A landscape with many valleys, sampled at points; each row gives a point and its height.
From any point a ball rolls to the lowest of the 2 points nearest to it. It stops when none of these is lower. Distance is the straight distance between rows; heights are no part of it.
kem: [ 21  -9 -16 -17  14   7  -9  -3 -16  13  27   3   9 -35  28  -1 -27  40
   8 -10]  height 758
gezud: [ -2 -16  -2 -34  27  23 -12  20 -10  18  18 -15   5 -45  18   8  27  14
  28 -16]  height 456
Benaf: [ 39   8   3  -8 -25   9   8 -24 -16   0 -18 -14 -10  10 -11   4 -18  16
  19  -5]  height 789
mobi: [ -5  15   4 -25  43  12 -21 -14 -13  26 -28  -8   9  12 -13 -18   6 -23
   9   2]  height 195
Vere: [ -7  26  14  17  10   4   6   4   6  19  41   6 -21  20 -14  20  21  -9
  20  30]  height 482
biz: [-19   8 -14  24 -12 -23  24 -18   7  -6   2  11 -15   7  -4  31  19   6
  21   5]  height 426
nudon: [  1 -32 -47  -9  31   9  -8  10  14  19 -11  10  -6   1  16   1  18   0
  -3 -20]  height 241
nivo: [ 37 -12   0 -27  -5  -2  -7 -21  -4 -24 -22  -3   4  11 -28  10 -14  30
 -16 -18]  height 797
Lesin: [ -6 -13 -12  -2  38  13   3 -17 -12  11 -16  32   5   3 -42   6   9  11
   8   9]  height 322
vumug: [ 15   1  -3   1 -23 -24  12 -27  -7  38 -14   8  10 -15  -7  -1 -36 -14
   5   5]  height 146
mepid: [-30  22  27  13 -29  25 -18  -2 -21 -19 -10  -6 -15  18  -3  -7  13  13
  16 -15]  height 616
Fup: [-10  24  31  -7  -8 -13   2  -8   5 -57 -26 -13  11  19   9  -8 -14  -3
 -36 -24]  height 634
tulev: [-37  10  20   3  -9  -8   6 -14  16   5   6  -1  27   1  13   6   8 -20
  -9  -9]  height 437
Mov: [-13  15  37  10 -15  53  -1  14   2  -7   4  -4  -6  18   4   1  36  -8
  -3 -13]  height 609
Vopab: [-19   6 -16  26  15  43   4   3 -17   3   6  10 -21  23  33  -1   5  -9
  20   6]  height 403
noni: [-10   3  35  16 -37  -6  36 -11  -1 -16   2  13  -7  12  -9  -8 -38  -7
  11 -13]  height 184
giso: [-16   9  15  -3  36  19  35  -2 -10 -39   1   7  -4  17   6 -27  -3  26
 -21  31]  height 386
vada: [ -2  28  14   4 -18  10  32  19  -5  -2  25  -3 -34   9 -19   6  27 -26
  16  38]  height 499
rago: [  6 -12 -15  -4  29  12  23  -8 -15  12  30   6   7 -21  29  -6 -23  37
   9  30]  height 742
Kadin: [-10   3  -4 -26  21  -5   3   6  -3 -17   4   3 -15  -9  -1  13  23  10
   9  17]  height 332
sem: [-25   2 -24  15  -6  21   9  15  -3  -9   3  13  11  18  22   3   9  -6
  -1  17]  height 423
Bevo: [ 28  -6 -24   9  -5  -5 -14  27  14  11  44 -11  -7  12  24  15   1  16
   7  12]  height 548
Zopom: [ 22  26  19 -12  -6  -6   9 -19  -5  -9  22   8  -6  19  11 -14 -39  25
 -27   0]  height 457
pazik: [ 18   0 -17   1  34  11 -13  -1 -20  33   8   2  12   4 -19   3 -24  24
  42  -2]  height 388
Gipe: [ 36  14   8   9  20  -5 -29   2  -3   9  18   0   0   7  15  -3 -36  16
 -22 -10]  height 490
pobu: [-13 -12   6  12 -16 -29 -19  -1   6 -28  13 -27  -4 -19  12  24  19  31
  10  22]  height 595
Dunib: [-20   6  -8  45 -21 -42  28 -19  12 -24 -17   9   3 -19  24  10  -3  -1
 -37  -3]  height 692
Gif: [-44  31  -3   2   4 -36  21   9   5 -10   7  11 -20  38 -22 -14   1 -29
   3  12]  height 330
rumas: [ -3  12  18  23 -51   1  16  -7  -3 -34  15  11   5  14 -13   2 -17  16
 -25 -14]  height 225
lenat: [ -6 -20 -12   4  17 -27  14 -26   0   2  11   2   7 -25  16   8 -26  24
  11  28]  height 722
rofev: [ 29  -7  34 -23  -2  -8  -7   6   1  -7  -1  11 -17 -15 -29  -8   6   3
 -27   3]  height 561
tezef: [-16  18   9   7   2 -27  33  -5   8 -69 -44 -12  17  10  20   6  -7  -8
 -19   2]  height 644
mot: [ 16 -19 -15 -16   5 -22 -47  32   4  17  30   5   8 -16 -19   1 -16  27
   1 -17]  height 318
gebu: [ -4 -24  -5 -13   7  33  13  23   5  26  41  10  -4  -8   0 -33   3  -3
  -1  14]  height 556
fil: [  6  18  -5  21   2  -7  -8   5  10  -6 -33   8  -7  23   5  -4  14 -41
 -38  -2]  height 365
Nas: [ 30 -11 -19  -2 -15 -19 -26 -34   2 -10 -28 -20  23   0 -22  32 -10  19
 -11 -22]  height 807
dezu: [  9   1  16  15   6  42  -2   9  11  -8  15  18  -9  37  -1  14   6   1
  -3 -18]  height 600
taz: [ -9  20  -7 -20 -30 -17  41 -19  15  13  22  12 -31   2   2 -21  12  -3
  -7 -18]  height 271
puz: [ 16  -9  28 -10   9   1 -21  17 -10  18 -10   8 -15 -21 -19 -36  -5 -14
 -21  17]  height 547
zati: [-11 -15  22 -13 -10  28   7   9   0  27  -5  -2 -13 -31 -22 -39  23 -33
 -15  14]  height 533
terut: [  4   6   1 -26   9  22   9   3 -17 -26   1  14  -2  19  15 -37 -29  20
 -25   0]  height 421
Kiz: [ 25 -14 -12 -14 -20 -24 -25   7   5   0  27 -14  14   6 -30 -11 -15  28
 -15   7]  height 240
zino: [ 16 -15  -5  -5 -36 -10 -21 -10  21   9 -11 -13  34   4   7  -3 -24 -19
 -26 -30]  height 377
rut: [  6 -12 -12 -12   1  17  -7  18  -7  34  24 -21 -13 -17  10 -46  -4  15
  13  13]  height 572
Berav: [-11  12  11  41  -9 -24   6 -16  14 -50 -19 -12  -9  -3  23  -2  23  14
 -55 -15]  height 685
dima: [ 35 -23  -7   1 -23  -5 -11   6 -17   7  19 -10  17 -34  22   8 -43  34
  15  -1]  height 770
nagiv: [-12   9   2  22  21  25 -11  -5 -25  16 -20   8  -8 -13  22   9  12 -19
  20  11]  height 382
meruz: [  8 -12  -7 -25 -11  -4  24 -10   6  23  12   8 -30   3  -3 -30 -15   3
   6 -31]  height 226
kebus: [ 27  19  -1 -21  18  15 -24  16 -23   0  21  -3  -2   6  -9  29 -11  29
  42   2]  height 418
vipon: [-32   7  29   6 -29   6  -6   3 -17 -63 -28 -14  -6  14   0 -17   1  13
  -5 -19]  height 624
lopo: [ 12 -15 -21  14 -12 -25 -29  16  11 -25  33 -26  -5   9  10  27  -4  29
  13  11]  height 573
sagi: [-16  23   0  -5 -18 -27  35  -8   2  11   0  -5 -31  17  -8 -25  -7 -24
   9   9]  height 304
Dom: [-14  -8  11 -24  11  17  11  36  14   1  41   5 -24  14   1 -38   5 -17
  -8  25]  height 539
fime: [  7  -6 -28 -29  -8 -24 -47  24  -3   4  18   6  35   6 -16   8 -35   8
   9 -39]  height 378
Topal: [  9   3  10   9  -3 -15 -31  -9  -9 -13 -10 -45  -1 -15  16   4  15  25
   3  27]  height 601
sikik: [  0  19   9  -5  -7  -5   4   5 -18  -8 -32   2  -6   5 -10   4  -7 -31
  17  37]  height 323
Lub: [  7 -23  28  23 -33 -12  17   1  15 -40 -13   4  -3 -21 -11  31   5   0
 -11  -2]  height 663
varak: [  7  -3  12  -1   5  15 -45   2 -10  21 -11 -15  34 -14 -13   3   7   4
  -5   1]  height 498
sab: [-12   3  24   9  19 -14  23 -20  14 -28 -23  -4 -20 -21  20 -23  24  -3
 -39  -8]  height 679
res: [  2  18  19  33 -10  16 -14  11  -9  24   4  33   2   3 -10  12  -4 -31
  -8  -1]  height 412
viz: [  7  -2  20  46 -12  11 -17   6   4   0 -23  11   1   3  13  13   0 -21
 -29 -10]  height 387
Tovag: [-26  -5  -5   9  19  -2  16 -27 -15  -7 -46  19   9   8 -30 -17 -14   1
  -2   1]  height 289
gorer: [ 13  -8 -50  -9   9  -3 -10   0   0  17  -3  22   6  -3   1  -3  10  14
 -22   0]  height 286
zifod: [  4  -2  -7   8 -23  37 -11  16   7  20  27   6  10  19   8  16  -4  -2
  27 -27]  height 587
zelo: [ 25  -8  12  11 -35  34 -41   3   3  13  -5 -16  24  -6 -12  22   7   4
  -9 -23]  height 520
lov: [-27  19  11 -28  47  -6 -11  -1  -9   7  -4 -15 -10  12   4 -29  11 -24
   1  16]  height 149
Masuz: [ 21  -2 -28 -15 -10 -10 -19   2  11  18  -7  11  19  -7   6  11   0  -8
 -29 -27]  height 331
Gesep: [-23   6  15 -10  33   4  27   8  -4 -32  13   1 -20  -4  -5 -14  26   7
   1  39]  height 359
magun: [-41   3  -9  -7  12  -3  43 -23 -18  21   1  14 -21 -27 -25  -8  20 -13
  23  14]  height 384
zekik: [ 27 -21 -22   7  11  37  -9  32  11  35  26  -2 -12  10 -10   8   9   6
  41 -34]  height 576
gedop: [-17  -5 -13 -43  18  -3   9  -2  -8  12  -3  -9 -23 -19 -15  -3  29  -6
  33   9]  height 358
Fomu: [-32  -9 -10  12 -23  -6 -13   5  14 -38 -12  14  42  -3  -2  22  16   0
 -41 -16]  height 406
bil: [  4  12  -4   6 -28 -22 -19  -8   4 -15  23  14   9   9 -26  13   0  28
 -29   1]  height 144
Kag: [ -6   6   3  29 -22  26  36 -15  15  -9  -8  10  12  36  15 -14 -13 -13
 -28 -18]  height 473
Berat: [ 19 -18 -33  10 -13  20 -19   1 -10  17 -18 -27  13 -20   7  22  30  28
  28   2]  height 553
Vezos: [-50  11  10  26  -3  -2  19  10   6 -30   3   5   4  10   8 -14  13  -4
 -13   2]  height 444
vudib: [ 19  -4 -29 -15 -19   2  20  -6  -7  48  11   5  -1 -13   9 -16 -27  -9
  16  -7]  height 160
nel: [ 13  -8  27   8   0 -17  -2  -7  10  -8 -15   0  -8  16  -1  -6 -39 -13
   4  -3]  height 245
Sul: [ -6  -9  18   5 -17  15  24  20  14   3   7  -1 -30  -2  -1 -40  14 -33
 -19  20]  height 522
geni: [-20  12  -3  -4  -6   0  10 -24 -21  -3 -58  15  -3 -17   4 -23  -8 -21
   0 -16]  height 261
vis: [  5   6  17   9 -12  26  38   7  -1  26  27  -4 -36   1 -14 -19  18 -39
  -5  42]  height 510
nif: [ -7  -8  -7  12 -18 -18  -2 -36  -3  18 -39   7   8 -18   6   0 -19  -7
  -1 -25]  height 222
Kalif: [ 31 -15 -32   1   1  12 -12  21  -3  33  -2 -20 -13 -16   1  11  16  12
  43  -8]  height 565
gaf: [-30  14  17  25 -15  24  65  -5  13 -32 -12   1  21  23   8 -16  -2 -13
 -11  -8]  height 460
Fovil: [  5 -13  -3  -7   7   1 -19  13  -3   9   1 -41 -20 -14  24 -24  20   7
  21  27]  height 586
bakom: [-15 -35  19 -23  11 -17 -12   2  20  20 -15 -13  22 -15 -15 -13  -5 -22
   5  -8]  height 462
zan: [-12   3  16 -14  43 -19 -25   8   8   4  26 -29   6  18   2  -7   5   5
  22  24]  height 60
vegun: [ 35 -22  -8  11 -24  -1 -13 -12 -14  11  -6   0 -20 -22   5   7 -24  24
  29 -31]  height 782
nudak: [  9 -10 -14  -3  56  15 -12 -11   9  32 -14 -11 -13   0   5  -6  28  -6
   4 -12]  height 197
nobin: [-21  22  -5  11  -6 -15   2   3   7  -2  43  24   0  13  -4  38  15  12
  14   9]  height 455
gite: [ 14  28  11  13  17  -4  10  -7 -15  -8 -14  13 -21  33  -1  -1 -32 -17
   3  16]  height 290
Ral: [-14   9  16  -4 -30 -11  -9 -19  11  -2 -16   1  33  18  -9   2  -9 -23
 -25 -37]  height 408
rega: [-35   8 -19   9  -1 -14  28 -14  -9   8  -3  27 -25 -29   8  17  29 -10
  20  -5]  height 405
fena: [  8  22  14  10  10  -1 -21  -5 -12   4 -31 -10  16   5  14  28 -11 -31
  15  16]  height 353
bemoz: [ 30   8 -26 -31   8  -5  -5  12   7  31   3 -18  32   2  -2  25   0  -9
  26  18]  height 227
Suf: [ 19  16 -20 -36  34 -12  -3  -3  -7  10  -4   1   8 -12  18  34   5  -8
  14   2]  height 285
Vavav: [  2 -34  21  21   1  -4  24  -4  11 -32 -31   8  -9 -30  -5   3  10   3
 -31  -4]  height 672
let: [ -1 -29  16 -35  16  12 -27  21   9  29   7 -14  28 -29 -20  -9  21   1
  14 -13]  height 475
gup: [  3  -9 -28   1 -15  -2  -3   0  16 -12 -10  28  41   6  -1  34   7 -12
 -33  -9]  height 376
nopul: [-20  34  -8  13  -4 -33   9  14  14 -20 -23   0  -1  39  -7 -15  11 -35
 -35  15]  height 350
Vok: [ -6  -5 -15  -1  53  25 -11  -1 -19  25  15  33  -4 -11 -19   2   1   7
  21  -1]  height 354
dono: [  9   5   3 -37  23  16 -15  22 -24   5  15 -11 -13 -30  14  13  -2  16
  56  -5]  height 439
potur: [ 30   5  -8  23  22  -8  -2   4  22   3  26  -3  -7  29  20   8 -11   3
 -19  22]  height 521
Fik: [-13  -9  12  40 -18 -11  32 -13  13 -63 -28  -7  15  13  -5  23   4   3
 -12  -5]  height 653
buda: [ -1 -16  -6  16 -25  27 -27 -10  -2  -2 -16 -18  14  -8  10  26  36  17
   2 -23]  height 538
lono: [ 11 -16   2 -47  15 -15 -19  17  18  13   9  -1  33   5 -15   2 -30 -18
   7 -25]  height 425
Simov: [  4 -14  -8 -20  18 -14  -7  15  12  20  21 -22  22   6 -16  11   4   2
  35  31]  height 159
bula: [ -6 -11  -6   3   5 -52  23 -11  22 -19  -5   2  -1 -30  26   9  -6  -7
 -13  12]  height 703

Two balls start at each pair of points below. Name the first point that both come to, or write never.
Ral and Fomu => Masuz
Dom and potur => Kadin
gup and tulev => Masuz
puz and gebu => Sul
lopo and kebus => never

For each start below, name every point that the ball comes to, in order.
Fovil => rut, gebu, Dom, Sul, vis, vada, Vere, nobin, biz, rega, magun, gedop, Kadin
Vezos => sem, Vopab, nagiv, fena, sikik, gite, nel, noni
rofev => puz, zati, Sul, vis, vada, Vere, nobin, biz, rega, magun, gedop, Kadin
